Points on a hilly landscape, in no order, each with its height.
From any point a ball rolls to the lowest of the 2 points nearest to it. It stops when none of these is lower. Distance is the straight distance between rows; heights are no part of it.
J_416: [108, 149, 120, 107, 136, 113, 125, 123, 123, 153, 102, 135, 172, 102, 118,
 136, 178, 164, 129, 159, 104, 133, 113, 134, 130, 114, 122, 106, 133, 121]  h=3.15
J_647: [112, 128, 168, 136, 100, 147, 127, 123, 125, 118, 114, 139, 146, 135, 159,
 137, 161, 150, 119, 171, 109, 132, 119, 104, 114, 118, 139, 129, 150, 118]  h=2.00
J_801: [120, 160,  63, 141, 125,  85, 143,  97, 152, 115, 124, 108, 156,  68, 112,
 109, 133, 157, 100,  85, 148, 116, 139, 172, 156, 117, 122, 142,  93, 126]  h=3.44
J_161: [106, 102, 145, 160, 120, 111, 140, 133, 145, 136,  95, 120, 164, 121, 134,
  96, 144, 145, 144, 115, 116, 152, 151, 179, 178, 156, 150, 157,  81, 129]  h=4.60
J_820: [127, 139,  56,  88, 174, 101, 142,  96, 141, 147, 136, 130, 152,  81, 115,
 138, 128, 133, 132,  90, 133, 158,  98, 134, 152, 126,  86, 105, 168, 150]  h=3.65
J_622: [140, 137, 145, 116, 135, 129, 138, 150,  97,  94, 154, 144, 142, 183, 119,
 114, 137, 141, 116, 156, 123, 103, 150,  77, 101, 101, 149, 138, 158, 108]  h=4.51
J_721: [174,  85, 109,  98, 137, 124,  99,  99, 118,  95, 111, 104, 121, 140, 111,
 132, 104, 107, 151, 133, 118, 155, 119,  71, 113, 122, 119, 108, 137, 139]  h=7.13
J_321: [132, 184, 193, 149,  87, 165, 106, 181, 134, 145, 142, 112,  78, 157, 140,
 156, 110, 106, 134, 156,  96,  77, 134, 140,  93, 155, 138, 154, 106, 118]  h=6.02
J_447: [123, 127,  55, 120, 132, 116, 121, 130, 146, 158, 100, 111, 120, 121, 137,
 120, 121, 107, 112, 114, 125, 138, 101, 171, 143,  89,  82,  92, 113, 142]  h=1.91
J_984: [128,  91, 100, 104, 166, 120, 140,  95, 126, 128, 161, 144, 160, 128, 148,
 112, 155, 124, 157, 130, 146, 133, 130, 104, 127, 148,  98, 135, 169, 140]  h=0.70
J_782: [ 98, 137, 126, 138, 110, 142, 141, 141, 161, 152, 121, 149, 138, 116, 156,
 122, 134, 102, 130, 131, 141, 146, 136, 199, 147, 116, 116, 166,  88, 141]  h=5.81
J_616: [128, 115, 101, 102, 133, 132, 120, 136, 147, 141, 139, 138,  98, 134, 172,
 119, 110,  85, 146, 145, 161, 162, 128, 160, 140, 101,  91, 136, 114, 141]  h=6.20
J_702: [153, 113, 101,  77, 135, 134,  97, 113, 118, 154, 111, 117, 104, 125, 135,
 142, 108,  90, 159, 143, 119, 177, 124, 101, 130, 103,  98,  94, 127, 152]  h=7.65
J_303: [160, 108, 178, 134,  79, 164,  95, 126, 126, 116, 137, 122,  87, 144, 164,
 112,  98, 100, 113, 157, 150, 143, 130, 111,  98, 124, 163, 127, 118, 128]  h=3.56
J_173: [169,  95, 142, 104, 128, 126, 103, 138,  82,  87, 158, 118, 114, 145,  98,
 122, 100, 115, 125, 156, 150, 115, 159,  69,  83, 120, 160, 125, 136, 118]  h=3.42
J_32: [105,  99, 111, 164, 135, 103, 163, 117, 157, 119, 105, 110, 161, 137, 126,
 105, 156, 138, 131, 126, 125, 113, 133, 150, 156, 146, 148, 148, 101, 119]  h=4.86
J_51: [158,  65, 120, 134, 150, 118, 122, 136, 147, 109, 127, 129,  89, 149, 170,
 117,  84, 103, 150, 129, 147, 162, 105, 136, 132, 126, 105, 118, 122, 146]  h=6.65
J_893: [149,  73, 147, 157, 130, 142, 141, 122, 116, 136, 149, 128, 148, 167, 211,
  73, 121, 110, 134, 142, 138, 134, 134, 152, 111, 150, 132, 111, 126, 137]  h=6.77
J_432: [101, 133, 138, 123, 125, 132, 137, 132, 142, 163, 120, 146, 147, 106, 166,
 122, 150, 123, 143, 163, 142, 152, 133, 169, 140, 108, 104, 135, 119, 139]  h=5.39
J_605: [137, 128, 127, 155, 109, 177, 138, 146, 151, 139, 163, 128, 109, 171, 133,
 122,  95,  60, 132,  77, 148,  79, 142, 173, 124, 169, 134, 195,  95, 123]  h=7.06
J_239: [114, 155,  52, 147, 104, 116, 142, 118, 149, 108, 142, 121, 124, 125, 133,
 141, 133, 107,  94, 106, 152,  96, 131, 163, 127, 101, 108, 154,  99, 127]  h=7.14
J_742: [115, 183, 150, 138,  90, 164, 117, 173, 146, 167, 102, 121,  79, 171, 108,
 167, 122, 104, 125, 133,  93,  81, 115, 153, 119, 131, 152, 125,  85, 106]  h=4.91
J_790: [167,  80, 134, 131, 128, 127, 116, 124, 113, 114, 157, 103, 113, 151, 120,
 102, 108,  92, 129, 152, 164,  98, 151, 101,  85, 140, 148, 130, 109, 113]  h=2.79
J_662: [ 86, 143, 197, 151,  96, 164, 151, 132, 133, 125, 114, 136, 125, 134, 143,
 140, 125, 146, 105, 138, 120, 146, 149, 118, 144, 124, 175, 138, 136, 134]  h=4.50
J_279: [112, 115,  96, 138, 148,  98, 159, 121, 140, 104, 126, 118, 165, 148, 114,
 117, 157, 140, 124, 138, 130,  98, 123, 114, 123, 130, 136, 137, 136, 110]  h=5.15
J_207: [133, 187, 168, 115, 118, 145, 103, 149,  80,  87, 138, 159, 125, 133, 114,
 162, 110, 167, 116, 165,  97, 110, 125,  80,  91,  79, 109, 114, 169, 128]  h=3.57
J_608: [113, 138, 105, 158, 120, 116, 145, 120, 157, 122,  92, 118, 131,  95, 114,
 120, 102, 119, 117,  65, 131, 139, 151, 204, 179, 132, 138, 167,  60, 149]  h=2.36
J_31: [178,  99,  90, 100, 163, 100, 120,  99, 107, 112, 133,  79, 126, 105,  68,
 137,  82,  94, 160, 106, 135, 117, 150,  72, 103, 135, 101, 145, 131, 177]  h=3.09
J_760: [112, 112, 152, 105, 133, 137, 127, 110, 130, 143, 140, 167, 138, 105, 163,
 133, 162, 146, 131, 155, 138, 174, 116, 124, 148, 145, 129, 122, 165, 120]  h=3.17
J_62: [ 88, 109, 181, 150, 124, 141, 164, 119, 148, 122, 124, 127, 133, 125, 125,
 122, 136, 152, 121, 111, 138, 156, 155, 126, 162, 162, 189, 141, 130, 124]  h=4.07
J_837: [122, 168, 163, 144,  93, 156, 110, 140, 133, 138,  95, 129,  95, 130, 131,
 170, 129, 134, 117, 168,  85, 103, 105, 121,  82,  93, 114,  95, 123, 123]  h=7.51
J_480: [141, 177,  80,  79, 123, 131,  98, 147, 111, 169, 132, 108,  86, 144,  78,
 132, 114, 101, 118, 139, 125,  83, 125, 120,  97,  86, 104,  80, 112, 124]  h=4.33
J_709: [123, 100,  86, 132, 153,  73, 121, 113, 134, 133, 112, 126, 171,  93, 118,
 106, 162, 164, 140, 111, 116, 153, 102, 137, 172, 164, 122, 123, 125, 114]  h=3.89
J_438: [127, 144, 105, 170, 127,  91, 156,  92, 155,  94, 112, 108, 137,  74, 113,
 123, 115, 160, 127,  65, 154, 120, 149, 175, 177, 147, 123, 162,  80, 143]  h=2.92
J_517: [114, 114, 198, 176,  72, 164, 130, 104, 117, 120, 117, 130, 159, 135, 189,
  99, 148, 159, 106, 132, 115, 150, 123, 124, 138, 150, 165, 131, 164, 120]  h=1.50
J_903: [146, 141, 169, 137,  89, 157,  87, 127, 114, 114, 117, 123, 106, 110, 161,
 156, 131, 123, 136, 185,  95, 126, 123, 109,  79, 107,  93, 110, 142, 134]  h=7.84
J_917: [113, 144, 212, 136, 110, 119, 127, 118, 115, 137, 122, 133, 163,  85, 124,
 113, 174, 183, 140, 139, 108, 139, 160, 126, 156, 168, 169, 140, 112, 107]  h=3.00
J_464: [102, 126, 211, 164,  88, 165, 148, 140, 116, 132, 102,  93, 158, 129, 144,
 125, 156, 151, 115, 139,  80, 114, 174, 147, 154, 146, 187, 153, 130, 146]  h=4.10
J_245: [140,  91, 144, 159, 117, 155, 133, 139, 136, 147, 143, 122, 139, 171, 180,
  89, 122,  76, 130, 134, 140, 111, 135, 161, 110, 145, 130, 146,  93, 129]  h=6.57
J_424: [118, 115, 122, 102, 161, 109, 123, 119, 101, 127, 155, 157, 180, 110,  96,
 139, 185, 172, 122, 120, 121, 132, 117, 110, 137, 161, 155, 138, 166,  98]  h=0.97
J_127: [114,  80, 147, 170, 120, 141, 153, 144, 137, 149, 130, 139, 161, 154, 188,
  80, 133, 110, 136, 118, 129, 144, 142, 188, 138, 145, 138, 161, 103, 140]  h=6.36
J_913: [161, 126, 163, 121,  83, 148,  73, 152, 105, 131, 128, 113,  89, 133, 122,
 140, 119, 105, 132, 183, 124, 111, 140, 105,  89, 126, 137, 126, 105, 103]  h=6.79
J_789: [155, 130,  77,  86, 157,  98, 110, 126, 122, 112, 144,  98, 104, 123,  57,
 136,  82, 100, 131, 112, 144, 100, 131,  81,  93, 114, 109, 112, 126, 152]  h=3.71
J_428: [120, 119, 114, 132, 172,  87, 147, 105, 151, 131, 116, 155, 127,  89,  94,
 145, 132, 169, 122,  94, 148, 151,  86, 124, 149, 165, 148, 113, 153, 111]  h=2.87
J_964: [138,  64, 111, 129, 146, 114, 122, 123, 120, 118, 117, 136, 141, 143, 172,
 117, 144, 149, 150, 126, 111, 168,  98, 121, 159, 147, 113, 113, 162, 117]  h=2.45
J_234: [178,  67, 143,  98, 104, 149,  83,  97,  75, 108, 117, 117, 117, 120, 157,
 114,  92, 121, 162, 125, 110, 194, 143,  76, 136, 124, 115, 120, 148, 140]  h=2.49
J_251: [118,  93, 176, 158, 139, 117, 152, 107, 151, 123, 121, 124, 132, 102, 124,
 109, 135, 155, 140,  87, 131, 159, 148, 142, 182, 198, 174, 137, 117, 114]  h=3.75
J_559: [121, 125, 111,  99, 166, 124, 130,  97, 138, 120, 127, 167, 120, 113, 104,
 159, 129, 154, 115, 106, 140, 161,  85, 104, 133, 135, 143,  98, 170, 119]  h=2.07
J_923: [144, 114, 169, 108,  94, 161, 101, 104, 126, 100, 139, 140, 103, 130, 157,
 126, 113, 131, 121, 157, 152, 160, 115,  85, 112, 114, 145, 117, 156, 121]  h=4.12
J_461: [118, 161, 107, 130, 106, 148, 119, 153, 165, 153, 117, 122,  90, 169, 108,
 144, 107,  83, 127, 107, 129,  92, 106, 164, 122, 130, 141, 135,  74, 109]  h=5.53
J_908: [111, 189, 131, 127, 142, 107, 147, 159,  95, 144,  95, 146, 149, 130,  72,
 134, 146, 196, 103, 145,  93, 104, 132, 124, 117,  82, 144,  97, 142, 116]  h=4.56
J_845: [121, 132,  80,  95, 186, 100, 124, 117, 121, 132, 157, 128, 185,  91,  81,
 147, 184, 154, 129, 101, 125, 123, 113, 121, 138, 154, 121, 132, 168, 126]  h=2.09
J_816: [117,  84, 142, 154, 150, 121, 168, 106, 156, 125, 151, 149, 134, 130, 175,
  98, 127, 119, 138, 124, 173, 139, 133, 146, 129, 157, 126, 140, 145, 137]  h=6.78
J_894: [ 85, 174,  95, 127, 160,  85, 176, 132, 145, 112, 142, 139, 136, 100,  70,
 122, 122, 167,  96,  93, 160, 113, 145, 131, 150, 119, 137, 128, 120, 125]  h=4.73
J_754: [152, 162, 170, 120,  82, 160,  75, 174, 127, 153, 134, 107,  80, 151, 115,
 137, 107, 103, 142, 158, 127,  88, 126, 136, 100, 159, 136, 143,  84,  98]  h=6.42
J_471: [152, 157,  38, 141, 104, 122, 105, 117, 151, 112, 152, 110,  88, 127, 134,
 150, 105,  92, 100,  87, 156,  90, 118, 157, 120, 113,  90, 147, 100, 128]  h=7.43
J_76: [101, 145, 184, 163,  93, 143, 157, 167, 119, 138, 104, 105, 141, 146, 134,
 135, 157, 135, 122, 162,  79,  90, 171, 135, 131, 126, 172, 152, 117, 119]  h=4.47
J_925: [174,  79, 107, 123, 163, 107, 136,  96, 109, 103, 149,  91, 134, 123, 105,
 119, 108, 101, 155, 130, 159,  92, 143,  82,  96, 136,  87, 136, 139, 156]  h=2.50
J_110: [103, 155, 222, 170,  87, 150, 137, 127, 116, 119, 111, 116, 149,  79, 153,
 127, 160, 185, 122, 144,  89, 130, 165, 127, 138, 154, 166, 144, 140, 134]  h=3.66
J_187: [126,  98, 144, 125, 132, 141, 145, 115, 145, 130, 152, 141, 131, 144, 166,
 109, 136, 111, 134, 155, 161, 138, 134, 114, 102, 131, 132, 134, 137, 132]  h=6.54
J_626: [153, 123, 116, 113, 106, 132,  75, 155, 148, 142, 138, 123,  67, 140, 111,
 129,  76,  72, 147, 119, 160, 122, 111, 153, 113, 149, 132, 135,  72, 115]  h=6.82
J_90: [116,  92, 121, 137, 135,  87, 126, 131, 138, 140, 100, 133, 160, 102, 146,
  89, 153, 169, 148, 124, 121, 169, 124, 163, 181, 156, 134, 127,  94, 116]  h=4.29
J_668: [102, 195,  88, 137, 102, 133, 136, 162, 135, 149, 143, 132, 100, 150, 105,
 143, 125, 106,  97, 112, 143,  81, 148, 157, 126,  96, 122, 140,  94, 113]  h=6.43
J_315: [169,  83, 144,  99, 121, 170,  92,  83,  87,  95, 146, 142, 141, 130, 157,
 123, 129, 131, 149, 107, 123, 177, 107,  78, 132, 151, 122, 121, 195, 113]  h=2.46
J_588: [145, 109, 115, 102, 127, 131, 104, 134, 140, 137, 144, 121,  92, 134, 139,
 125, 111,  74, 144, 154, 162, 138, 138, 122, 112, 113, 114, 125, 102, 130]  h=5.74
J_36: [116, 111,  80, 136, 145,  97, 139, 138, 155, 136, 104, 134, 120, 123, 154,
 112, 112, 129, 127, 115, 131, 167, 100, 180, 156, 114, 101, 121, 110, 136]  h=0.59
J_882: [160,  58, 137, 121, 122, 142, 109, 107, 102,  99, 129, 131, 124, 153, 185,
 105, 116, 136, 153, 126, 112, 179, 113,  91, 135, 135, 114, 110, 164, 124]  h=1.37
J_134: [143, 110, 105,  90, 177, 143, 104, 106, 105, 118, 160, 146, 155, 119, 105,
 183, 165, 146, 135,  80, 116, 154,  82, 100, 129, 169, 138, 132, 195, 128]  h=5.00
J_361: [181,  66, 143, 123, 114, 148,  95, 116,  77, 133, 150, 104, 133, 130, 151,
  88, 110,  89, 132, 161, 141, 126, 173, 110,  90, 149, 145, 108, 123, 126]  h=3.35
J_437: [151, 114,  91, 160, 108, 151, 132, 131, 144, 114, 159, 116, 110, 157, 147,
 117, 110,  72, 133,  96, 164,  81, 129, 165, 118, 150, 105, 180,  80, 114]  h=7.27
J_107: [160, 130, 104,  76, 178, 146, 112,  90, 114, 117, 144, 117, 147, 135,  94,
 170, 128, 138, 155,  84, 114, 161, 100,  72, 120, 143, 128, 117, 180, 150]  h=5.44
J_235: [124, 159,  76, 125, 118, 115, 119, 141, 164, 131, 137, 115,  83, 159,  97,
 136,  97,  84, 116, 108, 155,  89, 108, 138, 116, 114, 127, 118,  92, 127]  h=5.99
J_181: [119, 109, 200, 173,  92, 183, 147, 127, 123, 150, 124, 120, 152, 147, 200,
  96, 140, 129, 106, 130, 115, 152, 146, 152, 124, 153, 179, 143, 136, 159]  h=2.20
J_861: [ 88, 188, 127, 127, 132, 117, 155, 158, 125, 153, 111, 153, 107, 146,  64,
 133, 111, 164,  95, 115, 127, 114, 151, 130, 124,  75, 163,  87, 122, 127]  h=5.19
J_46: [111, 136,  95, 147, 132, 108, 154, 121, 163, 147,  89, 128, 127,  99, 120,
 109, 108, 141, 112,  94, 141, 149, 115, 190, 171, 114, 130, 121,  81, 133]  h=1.67
J_962: [ 89, 165,  92, 135, 121, 114, 157, 138, 141, 129, 129, 122, 139, 125, 102,
 124, 144, 124,  99, 121, 145, 101, 151, 156, 142,  99, 135, 147,  94, 116]  h=6.84
J_596: [116, 133, 126, 116, 122, 135, 135, 136, 146, 134, 136, 132, 123, 146, 137,
 128, 139,  98, 130, 164, 145, 119, 133, 120, 112, 106, 125, 130, 115, 116]  h=6.21
J_751: [116, 130, 169, 117, 119, 147, 120, 108, 115, 119, 147, 178, 145, 104, 139,
 141, 161, 165, 111, 134, 136, 159, 109, 102, 138, 150, 155, 134, 186,  95]  h=3.90
J_500: [147, 124, 151,  99, 109, 147,  91, 126, 116, 139, 113, 129, 103, 118, 164,
 150, 127, 107, 155, 177, 104, 165, 126, 114, 111, 101,  88, 100, 132, 146]  h=7.99
J_17: [113, 108, 128, 157, 130, 147, 143, 166, 170, 142, 100, 149, 109, 159, 150,
 131,  87,  84, 128,  95, 122, 152, 109, 187, 153, 137, 133, 164,  91, 148]  h=7.33
J_237: [ 97, 128,  88, 111, 140, 106, 141, 107, 143, 133, 138, 144, 152,  92, 142,
 115, 155, 132, 129, 134, 158, 151, 134, 159, 151, 119, 101, 140, 125, 133]  h=4.84
J_914: [136, 162, 143,  88, 119, 151, 103, 119, 102, 117, 118, 139, 118, 125, 112,
 160, 124, 143, 130, 162,  99, 127, 118,  85,  92,  83, 116,  94, 151, 135]  h=2.42
J_329: [115, 148, 102, 126, 143, 109, 154, 159, 118, 108, 144, 125, 145, 166, 105,
 116, 149, 125, 116, 155, 130,  84, 143, 102, 117,  99, 136, 138, 132, 103]  h=4.98
J_708: [ 96, 179, 134, 143, 107, 133, 144, 158, 140, 168,  94, 129, 123, 126, 103,
 148, 142, 127, 113, 153, 104,  96, 133, 164, 120,  97, 131, 116,  96, 121]  h=3.36
J_94: [167,  67, 121,  93, 136, 129, 114, 112, 110, 126, 142, 114, 110, 118, 146,
 115,  98,  85, 163, 147, 154, 162, 156, 105, 122, 130, 105, 123, 128, 144]  h=5.25
J_446: [128, 133,  57, 104, 183,  93, 141, 104, 134, 117, 145,  97, 180, 114,  96,
 141, 145, 131, 127, 101, 121, 102, 105, 109, 134, 131,  94, 127, 167, 152]  h=2.89
J_435: [129, 135, 113,  89, 144, 139, 121, 108, 132, 123, 117, 143, 125, 132, 124,
 146, 133, 137, 127, 145, 126, 157, 101,  95, 120, 104, 126,  94, 152, 130]  h=0.58
J_993: [ 90, 173, 141, 146,  98, 161, 147, 174, 140, 170, 103, 113, 118, 145,  97,
 159, 135, 102, 119, 122,  96,  86, 145, 180, 139, 120, 154, 151,  82, 120]  h=4.19
J_746: [122, 168, 138, 109, 141, 108, 130, 120, 104, 162,  92, 139, 156,  90,  78,
 132, 167, 201, 108, 140,  99, 127, 117, 138, 128, 113, 138,  89, 131, 111]  h=3.94
J_378: [129, 184, 111, 109, 127, 130, 116, 166, 105, 161, 115, 128, 104, 144,  91,
 150, 132, 129, 114, 158,  99,  78, 125, 127,  84,  75, 100,  89, 126, 123]  h=5.14
J_149: [ 95, 180, 197, 168, 102, 134, 155, 179, 106, 125,  97, 109, 123, 132, 111,
 159, 128, 162, 115, 151,  56,  95, 181, 129, 145, 111, 168, 131, 130, 126]  h=4.90
J_178: [168, 100, 169, 129, 100, 159, 106, 101,  87, 123, 155, 118, 150, 139, 186,
  82, 130, 121, 121, 162, 140, 132, 149, 100,  87, 136, 141, 102, 151, 135]  h=3.52
J_338: [159,  74, 112, 118, 159, 115, 119, 103, 138, 100, 113, 130, 101, 144, 142,
 134, 100, 122, 154, 125, 132, 158,  93,  92, 128, 136, 107, 109, 150, 140]  h=6.91
J_630: [134,  98, 134,  88, 140, 144, 117,  98, 108, 138, 154, 150, 157, 118, 166,
 131, 164, 130, 162, 150, 125, 169, 132,  90, 129, 140, 108, 124, 180, 134]  h=2.11
J_323: [ 96, 155, 165, 135, 120, 112, 138, 135, 120, 138, 110, 136, 166, 101, 112,
 124, 177, 179, 129, 172, 107, 118, 146, 134, 133, 130, 147, 134, 113, 116]  h=2.08
J_433: [151,  83,  92, 117, 184,  92, 135, 109, 126, 124, 130, 123, 128, 120, 141,
 134, 123, 135, 167,  96, 117, 150,  86,  99, 155, 160,  65, 122, 178, 159]  h=6.10
J_795: [121, 132, 181, 126, 122, 110, 110, 112, 104, 131, 136, 163, 156,  88, 102,
 127, 187, 175, 123, 115, 113, 153, 137, 111, 153, 180, 174, 136, 133,  80]  h=3.64
J_463: [129,  65, 109, 162, 160,  81, 149, 125, 140, 118, 125, 130, 138, 130, 167,
 106, 130, 153, 149, 112, 136, 134,  93, 141, 164, 160,  92, 129, 152, 132]  h=2.93
J_200: [141, 107, 170, 129,  99, 162, 110, 102,  97, 117, 138, 138, 157, 136, 178,
 106, 161, 142, 133, 162, 120, 136, 123,  92, 111, 131, 124, 121, 169, 125]  h=2.91
J_162: [ 99, 203, 136, 125, 109, 132, 132, 184, 126, 162, 140, 145,  83, 163,  95,
 143, 112, 114, 113, 139, 128,  87, 150, 139, 111,  92, 124, 112,  99, 119]  h=5.83
J_740: [138, 150,  79,  94, 142,  97, 112, 157, 112, 117, 164, 118,  95, 152,  77,
 129, 104,  94, 118, 132, 149,  87, 142,  97, 102,  95, 112, 120, 108, 125]  h=4.42
J_381: [118, 108,  60, 137, 163,  81, 136, 107, 147, 114, 124, 108, 179, 102, 120,
 112, 158, 146, 134, 113, 128, 115, 111, 133, 155, 140,  98, 141, 146, 139]  h=3.43
J_986: [102, 182, 125, 120, 147, 100, 163, 129, 131, 139, 127, 118, 134,  91,  57,
 104, 119, 174, 106,  88, 145, 118, 172, 146, 161, 107, 157, 113,  91, 122]  h=5.12
J_613: [124, 139, 143, 147, 101, 168, 135, 158, 148, 155, 143, 119, 117, 167, 144,
 123, 127,  70, 128, 133, 131,  95, 139, 162, 120, 147, 139, 172,  87, 114]  h=6.83
J_310: [109, 168,  67, 124, 164,  82, 160, 134, 133, 105, 149, 122, 149, 130,  78,
 126, 123, 149,  95, 108, 144,  86, 128, 115, 129,  95, 125, 129, 143, 131]  h=4.31
J_247: [133, 160,  78, 101, 119, 141, 107, 139, 136, 178, 115, 112,  98, 132, 116,
 137, 124,  95, 114, 134, 131, 112, 103, 149, 110,  87,  95,  89, 105, 133]  h=3.26
J_183: [125, 144,  54, 137, 152,  69, 135,  93, 146, 112, 128, 104, 176,  62,  97,
 119, 140, 165, 103,  88, 139, 110, 112, 149, 159, 139, 101, 133, 137, 129]  h=3.85
J_759: [143, 115, 124, 137, 121, 144, 108, 159, 162, 143, 126, 137,  84, 163, 151,
 118,  83,  71, 138, 112, 147, 141, 100, 176, 126, 137, 121, 152,  79, 132]  h=7.12
J_442: [121,  95, 163, 145, 126, 124, 117, 106, 112, 118, 147, 178, 147,  92, 129,
 132, 175, 160, 115,  93, 134, 159, 112, 106, 142, 188, 171, 142, 175,  82]  h=4.17
J_933: [151, 124,  67, 132, 124, 110, 117, 118, 157, 110, 141, 118,  82, 121, 135,
 139,  86,  82, 131, 107, 173, 110, 109, 149, 126, 119,  77, 139, 107, 150]  h=7.47
J_831: [160, 116, 201, 167,  84, 188, 125, 125, 121, 135, 136, 117, 119, 159, 193,
  89, 113, 101, 107, 137, 128, 139, 135, 133,  95, 140, 165, 129, 122, 144]  h=2.84
J_270: [124, 106,  81, 109, 156, 105, 129, 114, 145, 141,  97, 128, 118, 128, 138,
 135, 118, 141, 135, 112, 117, 176,  85, 139, 152, 122, 102,  83, 150, 137]  h=1.90
J_898: [101, 169, 194, 150, 105, 126, 149, 149, 116, 132,  74,  98, 136, 103,  85,
 142, 138, 169, 132, 140,  69, 109, 173, 147, 144, 114, 165, 119,  91, 125]  h=5.29
J_994: [115, 167, 105,  80, 187, 121, 136, 150, 100, 121, 154, 151, 161, 145,  75,
 156, 144, 175, 112, 126, 129, 131, 115, 105, 120,  99, 140, 112, 169, 127]  h=3.06
J_868: [119, 163,  79,  89, 180, 110, 140, 141, 122, 114, 140, 133, 144, 156,  73,
 135, 119, 151, 100, 113, 126,  99, 109, 100, 103,  86, 131,  96, 154, 135]  h=3.77
J_732: [142,  68, 108, 181, 145,  98, 152, 131, 144, 104, 126, 118, 128, 152, 174,
 101, 116, 121, 148, 110, 150, 106, 102, 153, 139, 140,  70, 144, 126, 153]  h=2.17
J_347: [116, 183, 208, 175,  77, 164, 128, 175, 129, 116, 118, 114,  86, 147, 145,
 171, 115, 126, 114, 155,  73,  88, 145, 125,  98, 122, 144, 140, 136, 133]  h=5.56
J_356: [152, 139, 177, 129,  99, 141, 105, 152,  82,  88, 153, 128, 112, 167, 120,
 110, 108, 128, 105, 168, 131, 106, 163,  67,  91, 106, 163, 135, 142, 109]  h=4.00
J_652: [146, 128, 162,  87, 106, 177,  95,  93,  93,  95, 148, 156, 139, 112, 142,
 140, 126, 131, 132, 133, 135, 161, 108,  73, 123, 115, 121, 126, 184, 115]  h=3.34
J_892: [ 81, 184, 118, 133, 122, 110, 169, 148, 132, 159, 104, 120, 114, 123,  65,
 120, 111, 146,  93,  87, 137, 107, 170, 167, 152,  90, 163, 109,  90, 130]  h=5.51
J_132: [119, 104, 117, 163, 133, 131, 165, 115, 165, 111, 145, 142, 123, 138, 162,
 114, 108,  94, 136, 106, 173, 118, 136, 173, 130, 135, 104, 173, 112, 147]  h=7.00
J_488: [112, 108, 194, 166,  87, 144, 129, 126, 128, 127,  92, 132, 153, 119, 162,
 114, 155, 171, 123, 124, 101, 167, 133, 135, 162, 160, 174, 139, 131, 114]  h=0.68
J_223: [157,  82, 131, 168, 142, 129, 152, 111, 134, 111, 155, 115, 116, 156, 148,
 103, 101,  87, 137, 127, 168,  81, 139, 125,  95, 150, 115, 137, 110, 128]  h=2.10
J_859: [154, 112,  78, 100, 190, 112, 126, 102, 130, 128, 138, 109, 152, 114, 106,
 161, 122, 134, 155,  73, 105, 152,  82,  94, 140, 156,  97, 118, 188, 164]  h=5.80
J_752: [110, 159, 192, 144,  88, 166, 131, 155, 148, 137, 118, 126, 101, 148, 152,
 144, 130, 117, 113, 159, 113, 125, 139, 125, 106, 119, 156, 142, 116, 135]  h=5.02
J_452: [ 96, 157, 135, 141, 118, 122, 150, 131, 144, 152,  80, 120, 133, 117,  96,
 132, 136, 149, 112, 132, 114, 132, 131, 157, 144, 114, 158, 110,  92, 120]  h=2.43
J_793: [166,  69, 114, 116, 168, 124, 136,  83, 105, 115, 158, 111, 153, 137, 141,
 103, 125, 109, 174, 121, 146, 124, 141,  86, 108, 157,  86, 127, 165, 148]  h=1.79
J_192: [112, 135,  93,  91, 155, 105, 134, 102, 136, 168, 124, 149, 142,  75, 118,
 130, 149, 147, 131, 121, 149, 169, 114, 151, 156, 124, 108, 106, 144, 124]  h=4.30
J_204: [118, 169, 136, 102, 175, 105, 127, 154,  94, 124, 147, 157, 170, 121,  67,
 143, 165, 193, 110, 119, 114, 133, 124, 114, 140, 130, 165, 129, 154,  95]  h=2.12
J_77: [101, 127, 166, 150, 103, 129, 128, 123, 143, 134,  68, 122, 143, 126, 127,
 128, 147, 161, 117, 134,  94, 160, 122, 147, 163, 135, 169, 120, 104, 114]  h=1.56
J_550: [157,  84,  75, 104, 149, 107, 127, 109, 125, 121, 144,  99, 116, 124, 148,
 114, 102,  83, 169, 117, 145, 146, 146, 116, 137, 119,  65, 135, 129, 158]  h=4.81
J_86: [109, 162, 171, 133, 119, 135, 126, 143, 102, 111, 115, 149, 160, 119, 121,
 147, 162, 185, 116, 172,  94, 113, 125, 101, 118, 112, 140, 129, 155, 109]  h=0.69
J_469: [124, 119,  80, 152, 147, 103, 151, 111, 170, 104, 132, 132, 114, 117, 145,
 131, 109, 111, 128, 108, 167, 113, 112, 147, 136, 121,  87, 145, 129, 151]  h=7.23
J_244: [129, 124,  61,  98, 163, 113, 137, 100, 145, 123, 141, 121, 134, 109, 134,
 131, 119, 110, 148, 114, 144, 147, 122, 118, 139, 109,  72, 117, 146, 160]  h=4.25
J_492: [110, 100, 144, 158, 155, 100, 156, 109, 163, 126, 114, 150, 122, 105, 127,
 126, 134, 160, 129, 102, 147, 164, 111, 136, 165, 177, 154, 128, 136, 105]  h=3.37
J_186: [ 96, 199, 176, 144, 113, 131, 140, 190, 122, 140, 137, 149,  91, 152, 120,
 150, 107, 127, 115, 163, 107, 104, 166, 115, 110,  93, 131, 126, 125, 132]  h=5.13
J_100: [142, 128,  96, 102, 122, 110,  87, 139, 148, 124, 138, 113,  63, 131,  84,
 135,  81,  77, 135, 130, 172, 103, 125, 123, 102, 127, 136, 108,  80, 127]  h=6.46
J_542: [147, 174, 158, 127,  94, 146,  85, 167, 107, 131, 117, 125,  70, 145, 110,
 166, 111, 119, 128, 173,  94,  86, 122, 111,  83, 111, 129,  99, 114, 105]  h=7.16
J_177: [109, 193, 188, 143, 113, 137, 129, 168, 109, 106, 133, 155,  98, 125, 128,
 166, 113, 159, 112, 174,  93, 104, 142, 103,  83,  90, 123, 113, 149, 126]  h=4.38
J_212: [139, 110, 135, 102, 134, 159,  92, 101,  97, 114, 157, 176, 154, 107, 131,
 167, 166, 139, 121,  99, 116, 172,  91,  99, 138, 160, 142, 139, 205, 100]  h=4.49
J_734: [164, 109, 108,  75, 143, 141, 102,  94,  97, 121, 110, 119, 126, 133, 123,
 140, 108, 119, 167, 108,  93, 194, 116,  74, 134, 124, 113, 103, 154, 152]  h=7.36
J_135: [114, 118, 152, 161, 105, 164, 140, 163, 144, 164, 131, 147, 149, 139, 174,
 105, 128,  79, 129, 113, 126, 135, 141, 196, 137, 141, 127, 193,  89, 152]  h=6.14
J_726: [178,  74,  99, 170, 134, 110, 130, 117, 130, 100, 140,  97, 106, 145, 153,
 106,  97,  90, 149, 118, 163,  78, 121, 140, 117, 144,  71, 150, 110, 148]  h=1.20

Where does a ball stop that starts at each point below?
J_759 => J_488
J_433 => J_984
J_903 => J_435
J_471 => J_435

Call two points neighbours if one is among the 2 nearest of the other. Go from one point of each pair to the other, from neighbour to neighbour, staying as low as possible. Name the highest point that can't be avoided.
J_86 and J_726 => J_178
J_917 and J_381 => J_740
J_36 and J_424 => J_183
J_86 and J_435 => J_162
J_882 and J_726 => J_463
J_882 and J_488 => J_923
J_984 and J_917 => J_442
